Each row is a point on a landscape with many valleys, with its height.
From any point a ball rolls to the lowest of the 2 points nearest to it. It stops when none of these is lower. Distance is the straight distance between rows; heights are no part of it.
mav height 56.2: 121	151	154	123	154	111	135	140	142	105	120	116	106	133	105	138	133	109	97	120	149	144	126	120	148	150	131	143	129	118	121	143	137	108	125	125	140	181	140	140	139	96	125
nad height 15.7: 147	106	109	146	118	154	113	138	152	131	156	123	165	101	120	140	121	148	141	152	140	158	112	157	99	145	133	138	139	104	139	102	123	124	136	140	96	106	134	154	128	178	128
boz height 33.7: 99	163	136	127	141	88	116	104	134	81	126	162	85	111	94	143	110	113	136	118	119	108	138	153	147	155	126	122	91	123	107	172	148	107	131	140	141	161	128	124	136	99	132
lig height 48.3: 118	127	140	176	160	128	95	156	107	73	136	147	123	109	94	139	106	113	117	106	130	108	139	110	102	141	152	158	138	118	96	155	143	115	163	149	151	130	131	128	159	156	136
Buvem height 44.3: 148	119	129	119	119	136	174	114	114	139	161	138	125	127	162	130	144	159	100	132	128	114	154	132	154	142	126	146	109	162	148	99	153	147	114	127	137	121	119	101	102	135	139
gof height 32.5: 146	107	145	140	103	154	133	172	159	112	129	105	170	152	182	121	120	93	120	147	148	106	161	121	139	93	134	117	166	112	141	93	117	151	124	86	88	89	152	153	113	122	98
Fave height 26.3: 137	126	135	135	105	167	118	128	141	145	138	137	151	107	148	141	117	157	123	170	141	130	133	126	136	127	156	94	100	125	145	98	143	129	135	117	97	116	112	126	124	184	142
podez height 24.9: 130	106	141	164	124	113	184	148	116	129	145	129	129	128	153	113	134	125	88	141	141	136	148	138	121	89	111	147	204	108	141	117	125	114	98	96	80	93	147	152	104	124	146
raf height 19.2: 127	103	121	162	102	115	178	154	96	136	159	136	137	119	151	116	135	130	101	143	115	154	152	147	125	102	110	146	185	118	93	105	111	120	132	114	73	97	129	144	104	131	145
gamus height 26.5: 151	99	104	128	135	147	113	127	123	141	175	132	154	143	143	156	136	138	92	123	148	150	103	165	116	178	133	146	123	129	158	79	146	157	97	122	139	127	162	136	116	152	113
ratuv height 29.6: 119	121	137	166	143	155	100	134	139	100	75	86	131	119	106	106	119	164	148	116	146	140	102	124	91	93	123	112	181	110	135	116	129	122	154	148	128	104	129	128	140	153	180
bunu height 54.3: 123	164	146	138	155	127	121	147	132	83	109	125	106	138	94	141	109	90	93	122	138	110	128	147	161	167	115	136	116	96	103	144	138	102	126	121	141	181	144	149	129	69	117
fufut height 70.4: 135	105	122	154	111	119	157	173	106	150	137	126	149	151	157	111	131	98	111	147	117	149	146	144	123	115	106	161	172	134	100	111	99	149	128	110	98	86	117	155	118	66	111
dofi height 28.7: 143	107	143	136	127	172	147	122	131	129	127	139	140	96	134	143	114	155	105	156	148	106	142	121	119	107	165	99	130	95	158	117	152	132	118	116	103	128	122	114	132	187	149
Kip height 19.4: 139	115	127	125	126	123	114	139	123	121	139	135	142	159	129	137	141	134	132	106	122	109	118	112	112	123	146	156	134	140	116	145	127	159	132	132	158	137	120	116	136	135	127
kavom height 46.8: 143	116	131	121	123	142	170	124	120	134	145	127	142	135	147	126	139	177	81	140	140	134	130	123	143	138	128	122	147	138	153	85	165	139	118	126	115	107	136	120	98	153	135
Bifik height 57.1: 148	157	123	106	119	154	138	120	133	141	109	128	136	147	170	145	126	135	91	150	133	126	147	126	174	129	131	100	89	115	143	128	134	149	120	106	125	152	98	127	140	127	105
tikep height 38.6: 140	160	128	113	124	142	126	112	124	134	140	106	130	143	132	155	138	121	102	124	122	116	126	143	154	150	117	129	63	153	130	131	145	163	115	121	137	153	115	118	122	103	116
ver height 50.3: 118	163	150	119	161	130	119	125	138	101	97	115	128	139	96	145	117	127	95	92	118	114	117	152	143	173	96	123	86	135	122	139	138	121	128	154	139	156	128	134	130	95	151
dono height 63.2: 99	131	127	118	97	101	141	114	131	167	127	133	110	88	133	109	131	156	171	118	98	145	110	120	116	100	116	110	145	133	110	129	108	102	134	132	127	109	134	130	94	126	144
fetul height 52.7: 135	139	128	123	122	125	160	119	110	136	128	118	142	113	138	127	144	161	123	117	111	144	120	134	145	144	110	125	122	136	113	126	145	124	131	152	123	118	122	118	107	139	151
Gaf height 73.6: 122	143	149	116	121	131	109	134	114	117	131	105	123	145	134	142	126	91	137	149	121	119	146	134	140	115	134	145	91	120	104	141	102	141	132	100	147	161	131	127	137	72	83
zar height 43.1: 122	143	151	161	133	147	97	131	116	104	114	146	125	121	117	135	132	117	140	118	113	116	144	87	124	110	145	129	132	116	87	176	130	123	160	133	148	151	91	103	177	152	129
Bese height 54.4: 127	142	140	108	121	134	134	113	140	133	127	113	116	120	140	132	117	149	111	152	142	130	127	126	160	115	121	91	106	135	143	105	127	117	122	116	106	127	136	131	107	129	139
Dalas height 50.2: 152	139	128	148	118	146	135	143	121	147	108	135	153	135	151	127	154	143	130	92	95	159	141	110	125	163	135	155	139	139	81	143	132	152	138	161	139	138	103	132	141	147	117
Zede height 72.8: 128	135	131	104	105	122	141	130	108	133	150	131	134	161	166	140	146	87	118	137	126	108	166	128	150	122	138	155	101	130	120	113	106	158	127	103	134	154	115	137	118	83	69
sir height 33.4: 142	117	106	125	95	119	105	151	108	151	161	164	164	155	154	135	95	89	147	119	100	128	139	120	113	133	149	156	154	121	96	144	103	151	141	114	129	127	94	144	157	136	84
lavik height 10.4: 135	92	104	148	133	143	156	132	167	138	154	141	144	102	125	121	106	145	156	145	164	162	111	162	110	124	132	121	178	96	152	88	127	116	120	128	71	108	126	163	120	185	126
posik height 23.8: 132	114	133	143	149	172	75	128	146	123	120	135	147	105	85	126	135	165	147	154	145	137	112	142	92	147	140	125	107	123	152	121	144	131	140	159	121	104	129	119	128	189	151
bav height 48.8: 150	128	139	123	121	148	175	116	124	137	128	124	136	112	119	120	117	185	87	137	141	151	112	150	129	138	93	103	156	117	140	94	166	116	107	136	89	108	129	136	100	155	161
Kov height 44.4: 114	144	141	151	136	117	116	154	125	116	93	112	126	115	92	120	121	160	126	107	123	172	93	149	107	153	90	125	164	120	113	125	133	100	137	151	124	119	147	146	106	122	156
nevum height 51.7: 119	153	126	120	151	131	93	82	142	110	120	143	97	150	75	128	163	105	132	125	101	95	127	107	128	145	144	136	64	159	135	182	159	131	129	145	151	149	132	92	170	117	124
Sekaz height 26.7: 141	119	123	101	154	110	111	109	146	134	155	160	94	132	114	152	123	120	109	112	122	109	110	133	160	184	145	125	92	136	144	139	155	131	101	133	159	160	145	118	142	111	128
mun height 32.2: 126	111	141	130	156	124	120	143	147	117	116	118	100	136	107	120	141	113	135	134	163	126	105	100	115	122	143	133	153	113	133	134	124	111	137	139	129	150	135	129	158	141	123
vek height 54.6: 133	149	122	135	105	130	119	138	146	160	86	121	121	117	133	109	150	122	174	130	109	173	109	112	127	133	118	113	137	134	105	137	115	110	152	145	137	128	110	133	148	127	118
pof height 46.6: 140	131	118	137	139	139	132	104	122	164	139	127	156	132	143	154	169	134	115	118	102	151	121	141	147	175	106	144	67	175	126	107	152	160	127	138	137	111	122	106	112	137	134
pekal height 52.5: 122	169	151	119	160	140	112	140	133	79	106	107	128	128	105	156	91	115	79	117	150	128	139	164	149	152	106	113	91	100	136	139	140	118	109	120	127	165	121	143	133	80	136
Palaz height 56.5: 127	148	112	122	119	131	91	140	140	135	88	122	120	136	106	114	122	120	159	123	110	152	105	115	132	133	131	98	130	114	106	158	128	120	157	150	142	150	93	122	171	131	128
Puru height 38.1: 109	115	144	178	178	161	98	156	130	93	113	115	117	119	120	112	125	79	124	146	154	116	117	86	120	132	131	141	155	88	108	138	120	118	151	113	141	130	115	151	182	142	102
rubil height 53.8: 108	131	112	101	159	112	108	69	132	108	128	135	79	127	79	102	153	109	136	121	115	91	129	91	136	139	154	131	74	172	165	170	161	133	114	145	174	138	136	80	148	99	162
Nopa height 35.1: 130	112	138	144	158	152	109	146	154	105	110	121	105	126	127	116	122	77	127	145	171	120	114	86	123	106	146	123	147	95	144	119	123	98	122	105	107	144	132	154	186	153	95
Lirep height 72.7: 133	135	134	135	110	131	188	142	112	134	119	124	139	156	164	129	144	150	89	131	124	142	163	135	143	125	107	152	139	143	112	116	118	155	123	114	118	134	111	132	106	86	132
Fel height 60.9: 131	95	125	115	114	141	134	125	170	161	134	125	139	118	149	115	129	150	157	150	150	133	112	119	123	123	146	94	140	125	161	104	133	120	123	127	134	107	136	122	120	152	133
Guve height 76.7: 110	124	122	134	124	116	131	125	102	114	118	114	127	122	130	127	92	139	159	110	125	116	135	141	107	72	118	119	147	121	115	142	93	123	140	119	132	126	114	118	107	110	168
mag height 23.6: 124	135	135	156	114	161	86	131	135	117	149	131	163	103	124	162	118	153	138	166	124	115	149	144	108	132	145	115	77	129	132	109	141	128	141	115	110	105	136	128	120	182	136
Gafut height 23.3: 101	132	109	105	150	117	89	133	104	106	112	98	89	136	97	112	99	110	140	107	139	120	106	118	116	87	126	114	152	119	135	157	114	112	166	133	158	152	122	108	137	84	137
gugel height 56.1: 136	125	105	98	98	109	143	125	135	162	143	138	121	129	152	130	121	142	111	140	129	151	119	141	157	149	120	116	128	146	129	99	124	121	114	119	112	133	133	125	98	130	123
zugap height 45.7: 136	154	153	185	154	136	106	132	104	92	104	145	130	123	101	126	127	129	122	88	118	118	129	107	110	144	130	148	139	103	97	164	150	124	148	166	143	149	98	101	164	162	152
dugar height 29.3: 123	133	145	133	160	133	78	135	148	92	138	106	129	123	93	148	111	136	131	139	148	130	104	139	111	150	128	117	114	131	157	114	135	107	121	123	119	126	170	141	127	131	139
tak height 30.7: 129	72	124	127	98	105	146	156	130	147	173	158	158	120	167	106	147	103	175	126	120	123	137	119	97	118	162	170	174	129	104	111	97	120	144	134	119	86	139	139	110	174	102
zovok height 29.0: 153	90	114	142	109	130	121	165	104	160	159	154	186	165	162	134	125	106	135	130	104	116	146	122	89	121	153	170	163	132	116	125	113	159	141	117	133	114	117	148	142	151	93
Lav height 73.7: 120	147	147	126	129	125	202	123	112	121	100	100	135	133	144	119	158	146	108	106	134	151	161	124	135	117	82	154	125	153	113	118	120	137	114	147	109	126	118	125	86	94	151
Nev height 35.6: 104	140	143	126	139	120	136	76	123	96	138	151	98	107	120	122	152	131	137	152	109	79	175	111	125	124	140	147	52	171	154	167	142	128	117	129	156	127	123	94	121	130	138
fufi height 39.2: 157	102	105	94	92	129	129	140	127	149	138	132	160	173	178	141	120	117	80	152	148	110	128	154	127	117	128	129	160	127	166	97	128	171	105	97	124	91	157	144	98	112	84
sasof height 27.4: 144	102	133	135	135	160	127	122	136	114	121	140	135	133	135	138	124	138	116	146	166	102	135	90	113	103	166	117	144	108	151	132	131	126	118	120	124	133	119	111	158	160	138
sosev height 12.2: 146	118	121	125	134	133	121	110	113	105	150	142	136	143	116	155	105	144	131	98	122	104	126	134	121	122	147	121	116	130	146	149	129	158	125	140	151	157	100	105	144	150	150
der height 47.3: 158	149	125	145	109	129	150	127	122	150	108	139	139	146	140	133	139	120	137	104	111	146	128	112	148	154	130	145	132	132	82	148	122	145	131	143	139	162	96	132	146	95	100
pirin height 32.6: 107	142	151	115	145	110	121	93	120	80	145	146	94	119	127	135	122	113	138	128	131	73	166	133	119	102	142	147	75	150	148	157	129	131	129	133	148	160	119	105	135	105	139
sinab height 55.7: 129	136	134	104	115	132	150	126	139	138	130	136	111	123	157	136	121	131	121	148	146	103	139	105	158	109	153	109	111	127	150	126	130	139	106	103	126	147	123	123	130	131	116
vav height 28.5: 110	116	140	138	146	121	109	150	113	104	109	102	108	128	109	116	118	118	141	112	149	114	110	113	102	106	134	135	175	116	120	138	119	115	159	133	155	133	134	124	143	124	153
Tuke height 77.6: 121	151	165	134	134	150	150	112	114	113	93	97	126	144	131	134	131	131	121	110	138	111	145	119	124	91	121	135	115	130	133	152	118	145	133	129	126	135	104	120	122	118	168
gobib height 29.4: 129	102	133	138	105	125	164	157	142	130	135	126	150	147	167	122	122	119	96	142	140	124	148	125	127	95	125	123	173	129	134	103	124	141	122	104	95	107	154	143	93	117	120
Tol height 59.9: 147	107	112	110	85	148	129	135	153	155	128	127	144	134	167	135	113	136	117	167	148	122	116	134	125	123	138	106	145	117	151	80	115	137	117	112	115	117	133	135	124	154	106
gef height 33.5: 136	133	118	103	138	123	136	103	142	139	158	133	100	142	138	150	128	118	106	141	127	113	106	129	166	159	115	117	79	138	157	114	136	152	101	115	149	163	145	117	131	100	95
kifi height 47.5: 110	150	145	140	149	113	101	150	127	99	110	124	129	122	102	131	105	130	130	91	121	149	112	152	123	159	111	123	121	128	100	144	136	107	143	150	140	142	136	143	123	94	154
vuna height 52.6: 136	127	115	148	106	128	138	148	130	159	100	111	144	117	152	107	160	151	156	117	100	159	119	104	115	137	125	147	148	131	97	129	105	137	150	160	134	121	119	136	122	136	118
mese height 27.5: 123	97	117	117	119	92	112	134	136	144	164	149	127	117	148	114	139	96	171	131	137	125	134	113	111	114	155	156	158	150	111	121	99	106	133	118	133	107	157	146	114	155	100
babas height 58.6: 154	130	102	103	81	140	131	121	122	160	121	129	156	158	170	144	117	128	126	153	137	126	138	135	159	125	140	100	111	123	142	96	120	165	125	106	132	140	115	124	130	126	98
vunab height 62.3: 98	119	123	108	101	118	156	97	138	156	124	141	113	84	136	101	125	163	171	150	115	121	136	128	138	92	119	90	128	134	137	116	130	97	126	123	117	92	139	109	81	142	152
muvi height 43.3: 94	147	125	110	141	76	118	98	127	119	147	158	72	82	83	112	167	135	155	147	116	123	144	103	120	138	133	151	122	144	130	168	148	100	119	131	154	109	168	119	116	118	117
zuv height 19.7: 142	123	125	139	128	143	110	135	127	120	165	135	136	118	130	173	133	120	80	133	139	139	110	162	131	197	128	124	99	119	145	97	163	136	99	136	115	138	171	152	131	148	97
Barek height 54.7: 141	126	125	123	109	127	137	131	137	157	139	133	142	99	134	124	150	161	122	132	117	185	118	136	147	170	111	120	117	132	126	93	133	116	127	140	124	116	135	128	106	139	129
fono height 25.2: 106	135	108	124	138	116	71	127	142	106	126	134	106	111	93	129	105	120	161	148	128	112	122	131	114	116	151	97	109	133	146	157	120	112	139	130	131	126	130	104	152	136	142
luse height 74.4: 127	153	117	107	120	128	85	121	134	133	122	121	96	163	104	133	137	98	149	149	122	101	149	136	157	116	137	109	73	131	118	156	111	133	139	99	148	153	139	125	164	94	79
Rif height 61.4: 161	144	123	115	144	156	133	111	122	122	91	123	138	166	108	138	122	135	120	104	126	122	120	126	141	134	130	116	116	123	123	138	128	167	126	139	135	153	83	109	169	117	139
Garef height 50.6: 129	152	136	126	119	124	158	127	114	130	124	132	122	95	102	137	106	169	84	121	133	157	104	154	153	162	95	103	130	115	129	107	154	94	113	143	87	130	137	136	107	145	156
Kuvid height 75.9: 136	164	119	86	147	147	101	110	144	132	100	105	93	152	88	125	148	109	119	123	127	122	115	117	157	139	114	92	80	136	138	149	130	132	120	130	124	153	125	111	170	102	120
giv height 60.1: 156	136	111	101	147	137	116	129	108	120	96	125	124	179	99	126	93	109	126	96	124	121	117	131	151	124	142	93	141	94	114	160	137	146	128	144	142	174	76	112	194	115	122
fasov height 20.2: 139	142	133	160	132	156	95	135	137	116	121	135	175	92	104	137	115	151	137	155	126	148	130	137	97	151	130	133	108	109	121	128	132	124	156	142	101	105	122	130	120	187	137
zuki height 22.7: 121	106	100	94	120	91	107	137	138	157	152	135	123	133	135	117	142	86	187	128	122	131	100	131	104	135	138	142	145	140	124	113	87	124	134	119	147	116	156	136	125	116	81
vegok height 76.6: 123	167	159	103	154	154	120	111	152	123	80	79	99	143	113	132	153	128	96	133	140	124	122	116	146	132	105	110	85	134	151	134	124	125	123	120	126	153	127	135	134	88	132
rinap height 75.4: 105	144	144	101	121	113	171	108	117	138	139	111	126	130	144	119	137	151	131	98	124	116	145	145	117	94	110	140	128	148	131	108	113	134	134	124	137	112	132	112	69	110	165
Zed height 24.6: 158	99	105	119	120	139	97	160	123	139	137	127	178	183	134	134	137	122	141	106	122	109	127	129	90	125	161	161	152	142	127	122	113	173	140	129	156	124	108	128	135	142	103
Gorar height 65.9: 127	139	141	158	114	103	181	151	103	130	120	131	115	127	144	116	144	127	125	126	127	148	124	120	148	133	114	154	170	106	92	146	114	116	105	134	115	133	128	139	129	118	125
Tevu height 40.6: 116	139	120	141	141	97	126	123	127	142	121	139	133	108	105	120	137	158	164	97	102	178	93	144	108	143	103	123	137	131	107	135	138	107	141	159	143	116	133	130	102	130	143
Talo height 40.8: 99	134	130	119	132	89	134	84	110	112	138	170	85	82	103	117	157	151	161	138	113	97	151	106	129	114	142	142	113	140	129	171	147	102	125	140	158	121	131	93	129	138	145
lod height 16.7: 101	128	113	92	150	112	94	114	126	143	115	109	91	135	75	117	109	134	164	107	128	123	80	123	112	101	130	95	140	147	159	137	118	116	144	128	146	139	142	102	132	99	149
lev height 36.3: 145	90	102	121	111	135	114	141	115	141	154	147	164	149	162	128	80	101	139	141	133	114	141	145	103	88	160	131	179	110	141	130	107	144	113	107	120	106	107	142	128	146	124
suge height 50.1: 143	147	127	121	143	145	155	106	114	145	132	117	153	131	119	150	128	162	99	106	117	151	117	145	151	172	89	129	79	156	138	109	151	147	107	142	131	117	115	113	103	146	155
depab height 35.4: 155	109	120	116	112	131	125	170	126	136	115	125	165	180	184	121	118	94	109	143	135	101	150	133	119	93	135	131	176	113	160	115	140	159	110	90	111	92	135	152	119	133	93
vilom height 38.8: 124	133	148	137	126	121	156	87	117	110	155	143	127	101	139	132	176	147	132	162	109	82	163	116	129	133	116	157	61	166	130	139	167	152	129	134	153	103	128	87	104	157	129
sis height 52.8: 133	164	140	116	118	135	150	112	114	132	123	130	120	113	143	142	116	156	72	144	140	144	132	141	169	153	98	97	97	130	132	106	147	124	103	131	90	138	130	146	110	128	134
dal height 39.7: 156	101	103	111	123	129	103	138	139	123	120	130	146	142	129	152	76	93	107	139	171	124	120	151	124	110	145	114	159	97	169	111	107	143	97	94	99	119	137	166	157	153	101
notu height 36.5: 164	108	99	109	110	114	129	139	131	149	147	139	159	145	167	141	99	98	92	144	149	131	126	163	130	120	137	113	158	121	158	103	111	154	99	97	88	110	140	174	129	140	95
zugi height 43.4: 151	169	137	116	115	116	144	120	124	135	123	128	127	161	140	143	144	117	118	103	106	135	126	140	160	169	114	145	100	142	107	135	130	152	131	137	147	163	116	129	137	72	97
Gebem height 31.1: 94	141	123	95	148	121	91	120	157	149	110	110	95	124	62	119	135	144	145	100	112	148	89	133	137	154	115	100	108	149	164	131	145	91	126	139	143	125	146	131	117	99	144
zet height 55.8: 99	110	120	98	156	120	111	92	142	148	140	109	78	127	87	110	166	125	135	122	114	107	105	111	133	145	145	126	91	157	177	146	144	120	97	120	174	121	156	89	132	99	141
satov height 71.6: 135	130	126	138	95	135	149	150	102	142	129	127	152	149	158	137	137	108	113	137	107	141	160	130	148	117	117	148	134	136	100	116	102	157	141	114	119	129	104	143	125	86	95
Zigu height 11.9: 112	103	117	168	103	112	149	147	132	133	146	133	140	108	146	114	109	118	139	134	123	168	131	143	134	98	110	123	184	102	92	107	95	99	143	117	84	107	138	159	115	130	129
Nifo height 58.1: 134	160	150	126	130	136	143	122	149	139	119	130	101	120	127	130	136	138	110	130	135	145	115	119	168	155	118	117	118	119	121	134	134	99	104	140	124	166	117	134	137	113	123
bibi height 36.1: 101	140	111	126	148	96	106	105	139	142	136	140	111	103	78	122	127	152	158	107	112	147	89	143	122	163	122	109	112	134	145	146	135	96	132	153	155	127	143	123	111	134	157
zif height 49.3: 121	167	112	106	147	117	90	101	134	125	99	133	109	137	98	131	162	103	156	109	110	114	128	115	124	134	126	128	66	163	121	182	142	140	133	144	174	127	117	105	141	105	143
bizo height 19.3: 125	113	138	156	120	124	130	153	137	135	136	119	135	113	164	136	130	107	135	152	127	136	142	110	118	126	135	147	146	128	92	117	111	116	146	112	111	116	144	155	122	133	102
goti height 69.0: 118	111	125	153	128	103	163	158	118	134	120	110	124	133	131	121	113	108	113	123	127	152	126	148	112	115	94	151	192	120	110	124	100	126	124	118	109	117	140	161	108	69	129
siz height 38.5: 151	75	105	114	121	150	119	143	149	134	146	150	168	130	154	132	82	109	123	149	162	101	131	162	99	107	166	131	161	117	175	110	121	139	111	94	107	108	126	157	137	172	115
Topa height 32.4: 101	117	143	168	141	138	129	126	132	113	80	83	131	107	133	101	144	161	164	108	128	154	110	112	95	100	94	118	184	112	106	117	127	116	157	146	123	91	152	139	117	150	157
kiku height 34.4: 104	125	146	154	142	114	127	134	129	107	118	108	117	89	116	108	144	142	159	133	132	145	115	112	107	111	107	123	160	123	114	133	136	99	151	121	119	103	167	135	110	131	136
tof height 58.3: 136	125	106	122	151	146	99	144	126	118	82	112	113	155	98	107	109	112	144	90	129	153	105	106	132	132	129	103	164	93	110	149	135	130	159	160	152	155	97	112	186	114	125
tozud height 19.9: 150	113	123	118	140	119	108	97	123	107	175	160	124	124	114	158	90	129	116	118	127	102	111	150	138	168	150	121	83	135	148	142	139	150	106	138	153	166	121	110	155	131	126
popum height 76.1: 95	127	123	121	98	107	146	116	109	132	129	113	141	132	161	108	120	133	153	119	108	123	153	137	126	79	118	139	130	140	109	132	93	138	148	128	132	121	119	105	87	78	150
lepa height 61.6: 108	94	149	118	98	145	166	121	170	158	112	122	117	102	150	103	130	157	153	136	138	130	114	107	139	90	132	76	149	111	139	103	123	95	116	125	118	105	144	106	96	138	143
moter height 64.4: 108	136	122	120	103	88	161	128	114	144	134	137	104	111	143	116	120	135	144	118	114	133	130	135	144	123	117	126	154	115	101	131	106	88	125	132	119	138	129	127	107	114	129
Pebe height 67.5: 134	118	127	155	138	108	173	155	122	130	118	124	112	146	132	111	111	99	111	105	141	153	115	136	123	130	99	150	197	103	107	132	117	89	93	120	109	134	129	165	136	119	127
Magek height 40.7: 116	122	142	180	155	152	77	152	122	101	114	119	113	112	108	124	103	86	141	136	127	115	133	87	110	101	146	121	143	99	102	152	107	114	164	126	143	132	96	120	183	132	127
vebi height 53.1: 141	124	122	125	137	122	171	102	110	158	147	137	131	128	129	126	115	162	85	105	118	144	108	149	164	180	85	125	123	137	153	85	167	138	102	144	134	121	122	116	98	138	154
balo height 20.8: 128	108	113	163	114	108	161	159	111	140	151	158	143	119	157	117	143	100	131	118	104	169	153	119	118	138	128	174	168	125	73	117	95	121	137	137	99	115	125	159	131	123	96
dutad height 25.7: 144	135	139	139	142	142	93	155	146	111	144	132	136	128	110	156	129	118	114	144	134	152	109	141	121	159	134	126	103	122	136	117	147	122	121	133	113	132	162	154	143	153	116
kize height 24.2: 101	148	124	74	152	104	98	104	124	142	115	115	82	132	69	106	133	117	152	95	113	115	97	125	137	128	123	102	95	153	155	153	132	111	129	144	170	142	135	104	132	79	137
kefi height 2.4: 137	96	114	155	108	138	164	149	135	136	144	136	136	97	144	115	104	122	124	148	129	157	134	154	119	113	126	130	184	89	122	116	121	113	115	122	76	115	125	175	141	175	127
merar height 74.6: 120	140	142	121	131	122	200	107	82	119	121	117	137	130	129	102	159	162	110	95	113	129	159	133	126	108	92	159	137	143	133	105	151	138	123	140	131	103	132	121	66	122	164
boni height 77.2: 124	154	168	114	137	149	144	119	135	120	81	94	113	147	146	121	160	125	110	132	147	120	160	119	142	84	114	128	93	128	136	130	123	135	122	109	114	143	119	127	108	79	137
rini height 42.7: 151	129	114	129	116	150	124	109	135	170	139	122	149	150	154	145	143	138	127	126	117	130	121	146	139	157	120	122	77	159	131	98	126	167	121	108	153	122	131	114	111	116	107
sur height 21.8: 99	110	106	112	137	109	69	140	147	124	121	112	107	119	95	111	106	132	181	141	139	130	96	124	112	87	146	101	147	131	148	123	104	106	157	123	135	115	144	114	140	119	141
tisab height 31.9: 113	139	154	140	155	107	123	130	133	100	135	114	116	98	95	139	125	142	130	145	139	128	115	130	110	127	125	125	137	131	126	121	134	90	127	127	104	121	175	155	97	132	143
geken height 38.4: 113	120	145	120	135	98	175	86	111	102	141	151	102	94	137	111	134	163	157	130	106	73	160	102	130	105	127	141	91	149	144	153	138	123	116	136	157	123	118	87	116	149	157
tegog height 46.4: 100	158	115	117	124	99	98	103	139	128	117	141	96	116	95	112	164	119	153	130	113	128	125	105	122	139	139	138	94	164	126	183	131	114	126	140	157	130	143	117	127	96	120
daso height 62.5: 165	141	128	127	123	171	129	122	123	138	79	92	158	173	141	131	131	149	92	119	130	117	138	100	139	106	134	108	120	123	136	134	139	160	136	129	134	136	85	118	175	139	124
Gutoz height 26.8: 123	115	132	138	150	170	83	125	159	113	105	107	141	113	96	120	124	155	152	133	147	135	106	121	95	117	145	107	137	109	153	117	117	132	160	141	124	111	120	122	153	174	160
sira height 32.1: 146	109	98	116	124	114	114	144	117	137	171	141	147	142	145	160	100	122	105	142	153	138	112	173	131	136	127	126	132	132	153	101	134	148	108	120	108	129	152	145	115	136	121
Tatab height 11.8: 118	109	121	152	112	114	152	167	114	138	148	140	142	99	162	110	173	92	121	145	111	130	166	114	125	113	122	161	147	129	74	109	99	120	153	124	107	98	146	143	109	118	101
zale height 29.1: 88	151	120	115	133	108	98	102	139	93	151	154	101	113	103	150	112	126	158	131	117	99	135	138	124	137	144	128	81	154	128	160	131	115	131	136	146	145	118	104	133	130	144
Tisa height 75.1: 136	148	119	100	147	151	85	114	123	121	120	89	114	158	89	126	140	89	132	138	131	114	123	116	141	122	135	98	95	114	132	142	129	136	151	115	150	159	138	114	190	103	97
gan height 28.2: 138	117	115	162	106	119	141	153	102	154	148	180	156	135	162	118	114	90	131	112	103	141	159	110	114	140	144	160	165	123	73	139	104	124	129	121	112	133	88	159	154	147	98
funi height 24.3: 140	104	136	150	125	135	129	139	137	136	135	143	131	113	143	138	136	122	143	149	142	117	137	91	110	122	160	156	142	120	124	129	135	114	123	122	131	123	126	137	145	170	122
Rek height 41.5: 125	146	166	126	136	130	163	100	128	112	152	130	122	131	153	126	171	149	111	136	128	100	150	112	140	129	122	164	77	160	137	120	140	136	129	125	133	121	136	110	89	131	132
kero height 77.3: 108	152	141	138	122	110	157	98	107	97	113	122	131	116	124	122	120	148	136	97	127	111	148	132	113	98	110	126	116	130	117	163	120	130	129	136	133	136	101	99	110	131	169
poge height 33.6: 138	76	104	108	90	121	130	151	122	157	168	158	170	147	158	111	119	120	161	120	133	114	135	149	93	111	163	147	176	122	137	114	112	141	121	143	124	95	126	126	117	173	114

Where does a ball stop that starts at each point below?
tof: sosev
fetul: sosev
bunu: lod
lig: lod
zugap: lod

Call two points neighbours if one is among the 2 nearest of the other. Go from one point of each pair to the other, from neighbour to neighbour, staying as low as possible. Name the highest point that can't be avoided.
Tatab / zuv: kiku
sosev / kefi: sir
kefi / Tatab: dofi
